Each row is a point on a tangle of strands that fork and nearly touch. The rows are in no order.
(in the rows, 128 means zero)
Points whose rows are less than 162 apart are linked; no others are. Some points are linked to none.
<1079>: [ 99 138 110 109 132  88 152  90  78  91 113  82 145 110 143 123  85 138
 211 163  96 112 168 131 150 101 102 137  98 131 148 131  83 116 105 135
 132 119 135 115 114 163  91 193 192  71 125 107 112 158 160 189 158 130
 137 213 102  78]
<275>: [144 113 112 121 119 130 113 172 150 133 121 153 120 149 146  96 115 127
  64  58 160 115 147 137 147 136 139 118 156 121 109 113 143  75 143 100
 163 125 116 128 189 126 149 167 146 150  91 186 171 127 131  54 153 159
 112 145 124 152]
<105>: [161 105 130 141 177 170  97 118 137 134 123 130 165 108 132 184 107 125
 148 140 125  96  62 133 127 141 175 138 160 111 113 150 135 177 110 164
  77 124 169 105 116  90 142 107 128 171 185 122  88  92  95 149  93  79
 127 124 131 116]
<620>: [144  95 126 100 160 147  97 109 174 102 110 143 124 107  75 111 110 187
 114 114 129 120 146 143 107 122 100 114 176 112  44 155 161 172 137 151
 162 151 132  92 130 109  96 126  98 155  83 122 134  99 141  77  92 144
 103 153 161 142]
<894>: [ 65 144 106 177 103 105 201  94  62 130  89 120 130 152 114 119 102 112
 135 176 124 109 125  89 163 115 111 146  94 151 184 137 103 138 116 151
 101  76 122 131 131 170 118 141 186  88 194  97  81 136 151 212 138 116
 129  97  90  75]
<214>: [126 160 185 121 138 118  99  93 115 109 138  99 115 108 124  93 167 134
 183 138  96 144 140 115 114 143 109 150  86 138  93 148  77 126 127 109
 109 143 103 140  80 145 105 139 134 107 130  80  93 118 122 154 117  92
 142 185 122 114]
<791>: [167 131 118 162 198 126  64 105 181 125 101 155 164  63 122 162 103 112
 168 104 118  90 137 136 131 132 139 118 193 118  97 150 118 149  96 131
 149 146 151  98 139 123 179  95 112 142 156 133 151  87  85  94  95 129
 117 171 146  75]
<1147>: [108 137 100 103 176 167 116 102 118 127 146 134 167 120 123 139 106 131
 133 100 108 103  92 142 113 131  98 115 116 106 100 133 104 152 123 147
 116 150 147 140 115 132 142 131 191 114 117 137 130 150 137 164 110  97
 150 155 101 139]
<567>: [128 132  74 132 153 170 135 156 122 116 126 129 158 148 182 182 119 129
 129 139 129 113 136 118 152  97 151 164 151 105 171 107 110 132 107 129
 130 106 157 130 148 127 157  89 140 129 136 138 159 144 133 152 107 147
 113 104 110 109]
<12>: [137 109 145 178  41  72 170 147 101 188 102 120  95 149 118 134 140 116
 127 172 151  87 113  99 144 160 169 132 130 166 208 112 191 108 125 130
 118  61 118  95 138 124  78 133 127 123 160 103  76 126 104 174 140 101
 130  55 144 120]
<447>: [124 118 125 115 130 147 141 152 162 134 132 125 130 148 100 139 137 110
 112  84 139 122 133 135 122 141 125 128 133 114 132 118 159 138 139 102
 127 127 133 119 124 109 114 129 107 140 100 142 119 133 140 129 124 121
 126  96 151 141]
<613>: [165 117 100 125 144  91  91 129 124 141 138 118 131 124 142 145  90 135
 121 126 154 103 108 146 136 147 140 108 177 118  90 131 124  99  78 160
 138 101 135 103 190 123 153 171 171 158 152 141 151 113 144  99 145 150
 149 177  89  93]
<1027>: [151  82  99 165 138 104 116 153 144  95  92 128 130 101  93 156  81 132
 177 146 129 125 158 127 135  94 145 141 164  95 123 119 151 156  95 152
 141 137 178  95  98 122 117  99  80 109  94 115 125  93 126 175 110 147
  79  96 182  88]
<25>: [132 135 157 162 125  75  96 126 105 135 114 118 102 117 124 130 125 130
 166 156 126  99 132 124 150 166 141 146 104 141 144 166 121 108  89 115
 122 100 112 125 127 159 114 130 152 132 156 110 111 104 122 157 131 110
 134 154 134  70]
<993>: [138 100 151  85 122 171 121 120 121  77 180  89 151 136 166 179 188 138
 164 149  59 149 123 125 143 100 149 162 126  96 173  91 139 165 129 129
  79 126 121 132 105 122  92  90  80 151  96  75 115 151 140 127  93  88
 125 142 134 139]
<1097>: [180 135 157 113 155 108  93 123 165  86 124 114 110  82 170 148 133 152
 179 155  90 143 162 160 152 101 170 127 190 129 105 137 132 118  94 130
 130 140 132  95 151 131 175  73  87 149 152 172 183 114 106  13 106 155
 131 185 139  87]
<852>: [135 128 129  90 174 203 129 132 170  82 134 154 156 138 123 129 107 179
  94 131 117 159 126 115  78  96 105 170 157 115  84 132 107 174 144 156
 116 134 119 143 103 133 137  85 104 178  44 116 158 131 149  92  84 164
  73 109 131 155]
<780>: [109 171 182 143 138 113  78 125 126 130 147 105 102 121 145  93 215 106
 137 112 104 172 151 119 135 135 124 149  59 121 124 162 109  95 147  88
 148 151  80 131 130 152 137 107 105 122 173  98 117 108  93 112 111  97
 135 140 116 122]
<924>: [128 128  87 159 227 169 105 129 182 132 123 176 186 101 111 168 108  98
 125  73 120  95 123 129 139 114 125 120 184  90 104 135 106 149 115 147
 156 140 178 105 139 115 165 102 128 134 117 137 158  99  92 117  94 120
 115 145 135 100]
<114>: [121 107  98 113 150 127 132 100  81  82 120  79 148 128 115 157  68 163
 178 161 126  81 119 144 131 138 134 131 144 106 114 106 115 165  90 154
  97 125 155  99 102 131  91 174 176 100  98  96 100 139 185 159 120 127
 135 182 138  81]
<614>: [176  95 160  58 111 134  84 130 160  65 148 125 120 121 174 129 150 178
 100 146  99 161 133 142 121 110 146 123 172 119  72 128 144 113 123 154
 123 135 106 107 154 140 133 113 116 185  95 146 173 133 126   4 133 163
 129 179 125 130]
<410>: [138  95 120  93 114 141 139 131 142  79 179  89 127 132 123 142 155 132
 164 137  83 145 143 150 123 109 143 134 134  87 154  87 153 154 134  96
 104 143 145 124  91 125  72 102  85 124  68  99 137 161 165 115 114  88
 136 131 174 135]
<914>: [196 116 181  94 171 172  71 121 142 137 128 136 128 101 114 103 165 176
  90 130  95 155  94 113 101 106 126 112 156 111  75 189 175 180 134 171
 119 143  96  97  86 106 146  67  42 197 122  79  90  84  81  93  83  91
 103  90 133 170]
<522>: [ 77 150 105 149 159 177 133 127 131 157 140 150 171 145 116 135 158  72
 103  99 100 134  79 114 128 141 116 149  93 103 164 114 117 149 144 128
  98 141 121 159 106 123 151 109 140 117 158 119  98 128 100 173  89  70
 139 100 105 171]
<1136>: [ 59 131 132 181  67  81 215 101 100 169 102 134  98 131  66 102 125 108
 145 165 136 112 124 109 144 154  97 111  70 178 191 120 113 113 150 119
 121 117 115 119 133 154  74 172 168  65 179 131 100 125 136 194 175 125
 143  79 139  99]
<565>: [133 124  89  87 155 130 118 130 132  82 137 125 165 131 140 138  79 155
  80  80 145 129 119 157 117 128 135 120 177 108  85  93 122 124 102 148
 142 125 142 113 197 117 128 168 178 156  79 160 177 154 178  62 154 169
 129 184 106 102]
<1195>: [ 73 149  78 128 118 163 176 130  84  91 144 124 158 191 167 135 109 133
  84 139 120 148 140  92 152 108 102 135  86 128 160 105  95 120 148 136
 132 111 114 155 147 159 130 142 165  73  95 120 138 175 213 163 122 154
 137 112  76 128]
<660>: [157 110 113  90 105 112 149 101  92  75 114  69 114 124 129 149  86 179
 182 182 130 117 124 155 108  85 132 129 133 124 109 101 120 126  97 157
 119 138 162 112  93 132  90 149 161 100  79 124 130 156 188 140 133 149
 120 173 143  80]
<506>: [104 150 155 119 129 114 166  74  96 148 145 102 108 117 104 121 130 111
 181 151 133 147  94 144  92 130 107 120  72 160 114 148  88 131 149 131
 104 169 143 145  59 142 122 152 152  92 157 138 108 141 111 184 159 111
 159 144 123 149]
<193>: [151 133 188 152 146  85  32 115 138 136 119  98 109  89 101 118 180 162
 173 131 123 134 129 152 115 179 127 121 123 142  77 163 157 155 130 107
 125 143  99  98 113 126 116 121  95 153 159  75  90  96  79 102 105  87
 139 172 154 112]
<1046>: [181 138 176 113 174 169 114 114 146 135 100 125 110  96 131 115 140 157
 117 130 112 154  99 115  77  95 142 124 126 128  57 191 146 180 122 170
 104 144 118 122  51 116 147  58  56 171 141 105  99  96  81 130  87 117
 111 100 139 149]
<412>: [ 97 130  70 154 145 144 169 152  96 137 133 135 165 160 131 158 116 116
 109 140 143 104 134  94 162 118 126 149 116 112 188 119 121 149 126 126
 127 105 139 130 151 134 127 136 159 119 133 127 127 139 165 178 125 129
 144  91 118 111]
<1144>: [114 146 196 116 133  96  43 131 145 116 133 130  88 113 113  64 186 128
 139  99 134 160 177 120 120 152 116 116  85 140  91 153 120  93 165  81
 147 150  68 144 131 145 107 116  87 125 130  99 119 103  94  80 121 120
 135 178 129 135]
<22>: [142 113 101 127 154 121  91 154 163 122 114 161 142 136 131 107  72 155
  73  59 154 103 141 124 136 142 127 127 176 127  71 127 112  98 128 152
 177 121 132 137 208 127 136 156 155 171  91 163 179 114 167  64 139 171
 101 167 111 115]
<554>: [148 125 110 173  45  92 174 199 113 155 104 142 101 160 155 159 130 100
 134 145 144 107 170 116 169 129 184 124 155 136 223  82 185  98 139 110
 141  85 148 107 170 101 108 101 110 115 156 129 123 116 109 161 151 147
 114  54 151 117]
<61>: [134 122 163 119 136 159  99 133 120 100 134 108 116 146 164 143 163 147
  98 130  82 163 129  93 149 113 122 165 145 118 153 147 156 155 132 155
  88 104  90 127 125 131 121  56  75 173 104  30  99 123 129 100  89  85
 106  99 123 134]
<862>: [ 56 127  67 168 172 154 165 142 109 139 120 188 171 144  97 130  85 109
  97 109 132 111 133 102 152 134 100 135 110 108 155 140  95 151 130 137
 136 117 143 140 133 145 124 158 171  90 126 115 111 133 139 216 115 120
 135 105 121 107]
<343>: [169 147 154 121 153 123  68 164 173 140 126 160 111 118 142 107 151 104
 131  83 135 148 165 136 152 124 151  95 157 147 117 146 145  96 143  70
 154 152 107 106 160 117 167 103  88 155 151 186 163  96  56  32 102 142
 126 143 141 127]
<909>: [ 55 143 136 146  63  78 205  79  86 166 124 114  88 153 108  88 129 113
 158 174 138 143 128 104 127 124  84 108  61 186 156 120  82  93 143 141
 103 108 116 159 134 164 116 163 175  53 177 151 105 135 165 173 174 147
 143 123  99 110]
<286>: [166 101 123 156 134 105 110 128 148 122  90 112 117  73  99 157 109 137
 181 161 128  97 122 151 144 111 158 136 152 127 135 143 146 140  89 127
 121 142 160  97 102 117 134 104  98 110 159 129 104 105  89 169 123 120
 119 117 163  84]
<422>: [179 128 142  75 151 123  98 123 152  81 154 130 111  94 184 134 117 147
 132 148 106 147 128 146 108 101 149 125 192 131  87 141 137 103 101 159
 141 133 106 113 154 127 189  97 132 189 123 186 194 128 120  18 122 167
 119 193  97 116]
<980>: [154 126 136 111 120  60  95 123  89 112 120  99 128 127 166 166  86 144
 144 168 140  93 102 130 135 156 145 137 152 135 113 149 115  99  82 162
 116  95 131 125 163 126 153 160 188 144 152 139 143 145 148 105 171 158
 149 200  84  89]
<523>: [ 92 161 139 130 138 111 129  82  96  94 119  92 132 120 153 105 139 128
 191 166 100 126 153 108 146 124  91 148  75 141 143 143  74 123 108 133
  97 124 102 145  85 160 111 155 158  82 135  95 103 153 148 178 126 119
 161 179  96  94]
<989>: [ 56 150 109 197 137 134 139 115 149 182  98 172 127 151 105  90 170  73
  70  79 132 138 133 127 142 156  87 104  87 139 146 130 105  99 164 109
 152 134  86 172 141 126 140 146 139  91 157 114 129  97  92 156 131 114
 122  84 118 150]
<758>: [156 107 150 164 133  87 110 133 123 149 100 107 115  93  82 137 122 105
 189 147 137 112 106 146 116 174 148 132 115 126 133 156 139 135 115 113
 114 122 148 112 111 121 102 136 115 130 171  97 106 111  98 171 125  88
 130 129 159 103]
<803>: [129  84 100 164 123 147 141 162 175 120 113 158 127 140 100 141 121  94
 126 130 140 132 161 136 148  99 134 139 159 112 184  89 182 144 142 103
 146 134 157 105  96 100  76 117  52 106  58  98 114 116 121 167 113 105
  84  53 183 133]
<479>: [ 98 146 176 156 120  93  67 140 151 145 121 142 102 130 103  82 163 112
 101  73 150 137 159 119 142 183 103 137  89 145 101 154 132  97 139  95
 166 137  78 145 181 157 105 136 117 131 125 102 123 113 110 103 140 127
 122 160 134 139]
<1082>: [ 86 128 182 121  74  93 133  99 104 153 140 100 113 141 102 104 142 128
 131 112 141 115 115 125 103 195 102 117  86 167 113 119 137 119 136 110
 110 119  99 154 132 137  76 193 159 112 119 111 106 145 153 128 167 117
 142 164 128 153]
<1189>: [152 136 109 170 133  82  98 142 118 157 100 147 121 117 121 124  84 118
 133 131 168  92 140 119 148 145 137 136 152 131 117 156 125 111  92 129
 141  95 146 119 186 137 150 147 168 135 158 145 150 118 114 126 152 164
 130 130 104  96]
<62>: [137  89  67  91 123 132 139 137 118  88 150 121 156 138 124 172  76 173
  88 121 140  94 118 145 123 124 150 109 167  96 125  67 104 122 101 135
 164 126 173 119 169 110 133 183 184 137  84 172 138 172 219 106 143 154
 142 168 132 107]
<146>: [178  90 136  67 119 145 106 130 165  83 160 120 136 105 140 133 164 164
 117 140  88 151 133 158 113 111 153 120 167 107 108  92 158 134 123 114
 131 162 137  96 124 109 133 110  90 174 104 171 166 143 134  33 120 137
 118 155 156 158]
<922>: [126 150 150 146  85 118 135 160 101 172 125 120 109 155 156 124 176  91
 131 135 138 122 130 104 161 156 157 141 101 152 188 138 159  95 138 113
 120  99 107 130 151 125 142 108 117 131 178 118 124 115 103 160 137 120
 149  77 122 135]
<1101>: [183 133 115 134 176  91  79 102 160 104 115 137 131  72 137 156  99 144
 192 132 126 121 152 140 139 104 151 132 188 133 100 142 111 123  86 147
 133 128 151 103 165 111 169  97 135 144 153 153 170 102 113  71 113 137
 128 181 117  77]
<217>: [ 92 167 114 146 148  97 106 105  91 152 126 123 135 123 162 123 119  98
 147 130 111 134 165 130 181 149 120 130  98 141 171 154  87  77 102 110
 143 121 110 140 171 156 157 141 179 109 198 144 141 145  99 149 142 142
 149 180  75 107]
<988>: [117 180 152 142 120 105 105 123  97 148 131 115  91 123 183 105 151 102
 146 149 121 145 130 126 158 137 139 150  75 146 150 181  86  96 112 128
 112 118  94 147 142 149 177 105 143 128 210 135 110 117  79 148 147 147
 139 146  85 113]
<473>: [143 113  97  94 177 157 128 117 163 138 143 177 172 101  97 133  86 127
 103  89 146 118  74 154  81 119 117 104 156 105  66 105 126 142 128 131
 157 185 153 141 124  98 165 137 177 152  96 184 150 136 116 104 129 123
 139 162 129 137]
<649>: [ 96 128  92 122 119  90 127  95  66 121 133  92 153 120 158 139  92 132
 159 163 115 125 181 122 186 125 113 130 105 118 166 133 101  92  97 104
 138 110 117 139 160 169 132 175 178  76 164 134 135 171 147 153 152 149
 148 201  84  84]
<1116>: [ 84 160 143 160 106 107 128 119 111 160 130 117 120 127 131 138 176  78
 135 130 106 127  94 113 162 201 130 134  74 148 193 140 122 114 138  94
 117 112  97 138 152 128 131 145 156 113 199 106 109 123 118 163 135  99
 149 120 105 143]
<464>: [145 126 105 159  45 113 202 186 108 144  97 133  92 163 134 150 103 130
 114 163 153 136 165 105 122  99 162 127 143 147 214  82 162  97 147 137
 127  80 159 119 135 117 111  90 116 112 117 131 120 134 151 172 143 165
 106  33 144 126]
<1149>: [154 112 123 180 161  89  77 125 170 164 108 156 126 100 113 140 107 103
 148  99 157 101 138 146 145 169 147 110 138 125 118 161 132 109 103  93
 151 113 131 112 174 124 145 145 143 139 169 140 151  97  77 127 132 131
 119 149 142  94]
<256>: [ 87 150 143 152  91  86 156  96  91 171 126 108 118 101 111 120 144 104
 178 156 130 120 106 127 132 171 124 123  79 166 157 139  94 108 150  96
  97 131 135 135 115 153 128 159 151 102 198 145 107 124 102 185 159 127
 155 131 118 142]
<1162>: [ 62 162  80 140 174 197 121 145 123 150 153 163 168 169 143 123 147  92
  43  87  95 144  82 100 139 115  83 150 104  95 141 137 116 149 151 153
 122 119 100 175 128 135 152 111 141 119 110  99 108 127 114 153  89  99
 115  93  81 173]
<1069>: [154  76 101 162 108 135 144 166 158 105  97 153 117 133 108 152  93 137
 119 155 145 144 174 116 121  84 147 144 160 117 140 129 178 145 113 150
 141 132 155 117 118  97  98  88  54 132  56  91 117 109 133 157 125 160
  70  56 184 122]
<375>: [118 136 138 121 146 180 109 133 114  76 142 114 158 146 188 162 155 135
 125 135  70 146 146 105 167 111 133 179 129 104 171 125 115 151 131 147
  84  92 112 140 152 140  96  84 100 135 109  68 121 151 158 133  87 101
 120 124 114 127]
<170>: [137 102 167 100 114 123 111  97 137 115 150  91 113 119 121 110 137 162
 161 125 137 120 142 150  97 126 108 110 129 120  68 144 147 140 131 118
 128 159 140 118  72 120  99 143 115 124  89 129 130 131 148  98 137 117
 143 173 158 137]
<727>: [ 71 127  89 138 123 147 176 155 134 114 105 155 144 167 117  83  99 122
  31  56 146 137 153 102 154 123 103 120 125 120 131  96 101 108 164 131
 176 127 123 169 179 154 111 173 138  90  75 128 150 134 181 111 142 163
 103 118 113 155]
<574>: [ 87 170 164 147  95 120 128 113 110 131 143 121 101 142 149  97 212  83
 139 117 120 166 140 119 143 117 100 122  71 147 155 141 117 105 151  93
 111 137  86 151 115 129 132 109  92 103 161 120 110 115 110 139 119  95
 143  95 122 158]
<928>: [155 123 134 127 101  74 134 118  69 136 124  78 121 123 155 148  98 139
 154 187 123  95 100 138 141 171 135 135 119 144 137 147 123 122 100 157
  94  93 134 119 123 144 109 154 179 129 154 124 112 136 143 152 161 122
 147 170 113  99]
<734>: [ 88 137 167 123 104  90 100 100 108 154 169 110 106 127 117 107 160 118
 126 126 144 138 108 135 142 209 129 106  87 168 107 114 136  87 154  72
 131 142  85 168 169 122 111 174 161 140 143 122 147 140 125 102 169 114
 172 198 131 168]
<999>: [ 67 126  82 175 132 141 155 140 143 156 100 161 150 159 105  85 127  96
  68  58 142 125 162 130 146 138  70 120 103 135 137 113 100 109 166 114
 170 137 133 168 150 124 140 162 137  78 125 153 132 129 144 153 145 140
 118 100 122 140]
<710>: [116 142 108 146 154 164 122 164 152 141 119 200 149 161 107  82  78 128
  22  55 166 132 103 102 109 124  99 120 139 123  75 136 121 117 161 157
 175 134 123 159 160 135 147 143 143 145  67 132 144 123 137 114 113 167
  97  91 111 176]
<699>: [176 114 127  78  90 132 129 158 161 133 146 157 129 139 140 116 130 121
  93 107 145 129 136 161 124 127 160 115 145 116 115  86 178  92 142  95
 163 151 150 106 149 107 146 158 127 165 104 184 161 144 123  65 155 169
 126 124 147 170]
<6>: [162 140 138 111  50 111 184 158  97  99 136 105  73 132 161 164 138 154
 150 191 141 154 165 129 118  67 179 132 122 137 174 108 138 112 137 135
 121 112 150 137  91 117 122  79  98 112 123 155 132 150 149 142 148 173
 110  90 145 130]
<947>: [ 99 118  83 130 157 183 145 172 158 117 112 179 155 177  96  96 106 142
  21  39 142 123 138  99 133 126 100 124 136  95 110 113 118 146 148 146
 163 130 128 162 159 135 103 162 139 146  32 123 121 128 179 109 117 146
  88  90 129 155]
<725>: [ 84 144 155 140  97 143 175 120 127 165 148 137  93 137 112  86 200  83
 105 103 127 169 105 112  98 119  80 114  64 158 141 110 125  99 177 106
 115 146  99 165  87 131 135 109  88  99 152 123  99 115 121 145 134  92
 141  55 131 186]
<520>: [157 111 182 131 120 117  90 125 123 146 118 115 107  95 107 124 149 135
 157 135 126 134  95 143 108 150 141 115 135 131  94 157 155 138 120 119
 127 128 117 118  94 115 128 116 101 156 156 107  96 102  98 122 134 104
 147 121 138 143]
<740>: [137  98 104  99 175 167 117 120 196 101 125 170 152 118  74 106  87 161
  87  69 151 108 108 145  89 123 113 108 163 109  46 131 119 149 124 162
 162 169 145 106 139 112 136 148 143 155  75 149 150 118 157  66 122 165
 119 150 150 134]
<961>: [165 129 142  94 104 140 126 156 132 136 147 123 101 116 168 135 170 113
 114 134 134 147 146 125 118  85 149 139 139 115 140 135 153 119 135 108
 126 135 126 132 112 112 156  71  61 146 136 147 141 137 104  97 127 142
 116  89 142 154]
<118>: [ 57 143 171 132  67 107 191  72  99 155 147  98  97 139 102  95 162 110
 155 150 124 136 117 122 113 157  85  95  59 168 171 118 119 102 144 116
 108 119  89 154 118 162  87 191 164  66 145 112  99 130 153 143 163 118
 165 160 117 130]
<868>: [178 124  79 122 144 157 136 169 152 118 123 153 150 140 149 162 111 140
  93 136 149 112 148 140 137  97 154 146 190 109 155  91 130 137 120 128
 153 128 167 107 153 118 156 103 113 147 106 157 161 138 138  99 117 155
 105  92 135 123]
<150>: [119 161 171 104  89  69  73 113  94 149 155  96 103 114 146 139 151 109
 159 142 136 141 104 146 134 171 159  98  96 162 127 137 118  92 130  94
 122 143 101 146 150 122 152 163 179 143 171 161 155 157 105  84 170 130
 173 193 106 140]
<213>: [132 103 142 113 132 141 126 130 161 120 121 139 125 122  99 115 103 150
 123 113 144 134 139 135  93 133 103 133 119 113  80 144 135 148 131 126
 139 159 144 115 101 130 110 136 101 133  82 116 143 114 134 120 128 135
 108 122 148 135]
<1211>: [175 122 157 114 137 148  90 142 167 129 126 147 120 107 156 128 170 118
 129 124 110 151 151 145 141 121 157 127 178 129 125 137 162 118 131  91
 138 161 129 103 132 107 172  69  45 158 146 146 156 111  69  67 109 130
 113 103 143 141]
<883>: [122 150 126  89  96 154 183 114  98 105 152  91 124 149 147 133 141 144
 153 160 120 153 123 113  90  77 114 140 103 131 141 110 109 143 120 163
  87 109 135 156  80 143 117 105 106  93 107 125 115 150 168 168 129 127
 139 119 115 143]
<1103>: [145 120 174 118  88 134 142 142 113 188 134 148 123 150 101  89 172 105
 111 128 160 165 107 121 104 131 122  95  93 159 115 129 174 129 182 103
 131 148 108 129  89 100 126 118  62 163 130 126 106 119  95 132 147 103
 135  55 152 207]
<198>: [ 70 130  86 186  89 108 198 138 110 180 106 152 129 150 104 115 129 108
 108 146 151  93 128  93 160 160 114 105 117 164 210 108 109 115 158 128
 131 100 128 129 181 140 118 166 173  68 177 148 116 132 143 188 155 151
 141  69 127 107]
<586>: [150 136 127  75 101 126 164 117 118 100 135  92 105 124 155 141 110 148
 173 175 130 146 147 136  93  88 119 132 125 128 131 117 109 129 111 131
 119 149 144 132  76 135 121 135 125 110 115 161 144 160 156 135 147 158
 132 146 115 117]
<511>: [109 140 104 133 168 122 128  98 118 114 121 137 142 133 115 108  65 143
 137  98 155 106 110 134 123 136  89 119 129 115  86 141  87 135 116 148
 147 141 146 150 130 150 140 162 185 116 110 148 140 152 135 151 148 152
 150 177  92 100]
<682>: [117 136 146 153  77 142 177 123 135 194 130 173 101 141 108  85 153 102
  71 117 159 165 118  99  81 123  89 105 105 170 136 115 168 120 177 110
 129 130 117 136  99 120 128 118  84 114 140 128 105 115 115 145 150 122
 129  22 133 188]
<454>: [193  91  78 129 137 118 126 149 157  93 133 137 131 113 156 175 100 145
 139 152 131 108 154 161 132 113 168 111 192 104 140  85 130 126  88 126
 159 133 175  83 172 104 154 119 126 134 123 180 193 117 149  73 124 172
 116 122 151  83]
<334>: [ 87 143  78 183 114 121 169 149 113 192  96 165 146 166 154 108 147  95
  67 107 140 102 144 114 184 166 119 127 103 156 180 111 130 111 153 119
 146  74 112 139 190 138 142 167 168  90 159 136 138 121 127 162 141 118
 139  79 102 130]
<882>: [107  96 107 118 128 104 152 109  96 126 129  99 138 131  80 133  68 148
 147 124 142  80  94 148 121 160 126 112 133 118 116 106 135 154 112 129
 113 134 162 124 110 138  77 216 184 114 113 140 108 156 181 153 146 118
 153 175 133  96]
<235>: [154 127 173  89  84 133 148 144 113 137 153 128 105 152 143  93 169 127
 108 129 139 158 129 109 101 112 134 117 111 148 126 126 160 118 169 112
 132 137  90 133 108 122 143 101  74 171 115 162 126 142 118 100 135 128
 124  87 138 195]
<712>: [141 144 126 174  59  92 164 159 108 178 106 156 112 156 153 128 145  96
 104 138 161 100 138 121 156 188 171 121 127 155 202 125 180  98 118 130
 114  78 124 114 183 121 112 152 138 113 160 128 121 128 107 151 153 145
 128  73 128 137]
<560>: [141 169 171 107  96  78  96 108  79 156 120  76  85 107 168 128 142 118
 158 167 143 129  89 131 136 167 154 130  92 160 125 183 109  96 110 128
 105 121  98 152 138 134 156 122 158 142 219 145 122 142  96 133 156 126
 160 160 102 127]
<1062>: [ 69 145 110 141 175 177 146 118 111 129 154 149 157 142 101 132 119 106
 140 107 119 117 114 119 123 129  91 145  83  99 133 126  84 164 136 141
 111 139 137 150  87 152 119 151 151  90 129 101 111 137 133 195 101  76
 138 114 117 139]
<1146>: [167 131 107 129  49 119 218 181 105 114 111 122 119 154 152 160 111 160
 133 205 159 147 150 117 104  42 198 141 138 149 191  78 151 144 140 149
 122 100 159 137 105 115 128  63  93 141 112 135 114 151 150 167 122 140
 106  38 156 148]
<1047>: [163 117 148  93 143 170 151 101 148  93 119 133 122 125 129 127 106 176
 140 154 121 171 130 130  69  72 127 149 141 130  72 142 116 166 134 169
 103 133 121 131  50 127 135  59  69 145  70 117 154 129 121 113  96 170
  87  99 138 151]
<743>: [184 117 154 139 156 125 105 110 154 131 102  92 123  84 128 180 118 149
 177 166 114 101  91 136 125 121 185 129 179 120 111 163 145 169  87 154
 100 123 148  89  98  90 144  82  87 161 176 105 103  87  91 142  85 107
 117 126 158  99]
<926>: [157 104 185 100 115 156  81 144 136 118 131 124 110 131 132 129 179 145
 117 123 114 150 119 116 118 111 109 147 148 110 115 166 171 157 150 143
 111 119  90 108 107 113 111  82  50 182 119  77 109 103  90  82  98  97
 107 100 142 157]
<797>: [121 134 154 155 162 108  50 137 187 148 129 162 118  88 102 106 140  91
 147  79 141 123 143 159 154 165 142 101 123 135 105 156 148 114 133  67
 151 146 122 115 148 115 137 120  95 156 160 144 158  98  52  88 133 120
 124 167 146 126]
<708>: [ 69 163  89 187 142 156 156 136 118 179 123 163 148 158 138 109 172  68
  47 112 128 129 100  98 177 144  98 118 101 140 173 126 124 107 156 139
 131  95  93 149 164 133 175 139 169  92 185 116 117 113 111 165 136  95
 132  76 102 143]
<1126>: [172 138 160  90 137 153 140 117 139 131 123 113 115 104 139  97 123 162
 132 159 118 164 108 126  70  75 128 123 137 155  61 161 118 148 132 154
 115 161 113 139  53 124 176  54  79 152 133 159 122 130 101 118 127 144
 119 105 127 165]
<856>: [131 136  91 102 201 174 149 106 138 115 151 150 170 111 120 156  90 121
 137 125 120 107  74 145  95 100 118 122 148  96 103  99  90 163 114 142
 121 170 173 139  81 115 151 141 170 127  94 182 140 161 123 144 127 122
 143 155 120 131]
<499>: [ 55 147  95 149 157 192 146 119 103 122 147 136 173 183 147 116 123 113
  71 105 102 150 124 102 150 115  87 158 102 121 150 118 104 156 146 161
 122 105 103 165 135 149 126 134 148 109  89  83 134 154 173 159  98 128
 118 108  87 143]
<257>: [136 150 129 114 155 189 123 150 157 126 124 173 146 147 127 114 110 136
  43 100 135 135 115 104  93 109 107 136 152  99  78 142 148 133 137 172
 134 135 121 149 128 134 147  98 120 167  66 118 141 112 128 103 105 151
  87  93 118 163]
<7>: [112 122  90  97 149 127 158 105 130 139 129 135 160 129  82 131  63 162
 131  92 151 109 110 146 109 143 103 115 130 117  92  95  86 135 129 125
 161 161 168 143 135 113 106 204 177 107  95 156 134 166 171 138 138 139
 150 169 131 128]
<762>: [134 139 193 136 148 109  69 127 128 115 148  82 107  90 102 139 186 135
 208 134  97 154 141 148 110 152 120 144 111 121 102 161 132 138 133 102
 115 143 118 110  75 129  91 133 104 124 132  59  80 113  99 127 104  61
 158 181 154 126]
<1154>: [170  86  94 107 108  98 137 153 138  90 136 111 128 121 130 151  89 150
 141 151 152 120 149 162 129 111 163 107 175  96 145  86 131 113  99 110
 169 119 170  95 151 120 116 158 155 124  94 167 160 142 184 106 147 163
 133 154 145  91]
<572>: [157 130 131  97 167 174 116 107 126 101 153 110 147 117 150 156 126 155
 157 153  98 104  89 142 106 112 151 141 158 111 103 130 121 185  98 161
  74 128 150 116 103 103 135 107 141 151 151 109  97 137 132 141  82 101
 137 136 135 126]
<16>: [124  93  79 133 118 140 148 170 163 118 144 133 142 159 119 153 147  91
 103 105 116 115 156 142 150 121 138 136 161 103 186  70 179 146 142  95
 147 118 149 108 131 107  88 130 100 125  96 103 113 130 128 126 128 100
 119  80 160 142]
<594>: [150  96 130  59 133 160 126 128 174 101 167 115 145 113 127 155 159 138
 152 116  85 152 129 166 113 104 158 121 145  89 136  68 133 148 145  85
 120 172 150 127 107 111  99 123 100 148  86 160 165 157 139  86 129 107
 135 149 162 158]
<493>: [129 134 162  94 114 109 150  91 104 129 133  81 106 122 105  99 119 157
 155 147 131 133 117 151  73 122  85 129 101 166  62 151 116 148 136 137
 109 136 132 154  56 135 119 151 141 108 102 129  99 130 137 146 150 118
 140 157 134 144]

Follow the links from the first point to the second, and from the first to the third. Name the last point that the two ways share.
<613>; <740>; <554> => <213>
<1162>; <961>; <150> => <758>
<7>; <506>; <797> => <213>
<62>; <1195>; <856> => <1062>
<565>; <1189>; <193> => <758>
<1147>; <1079>; <572> => <286>
<780>; <572>; <447> => <286>
<217>; <22>; <883> => <1147>

A fork is a point with three links, a tip a point with one. Leave the first point through the second and follow the links. Name the first fork or tip that comes.
<980>; <613> => <479>
<961>; <1211> => <758>
<708>; <989> => <924>
<699>; <275> => <1062>
<1062>; <862> => <699>
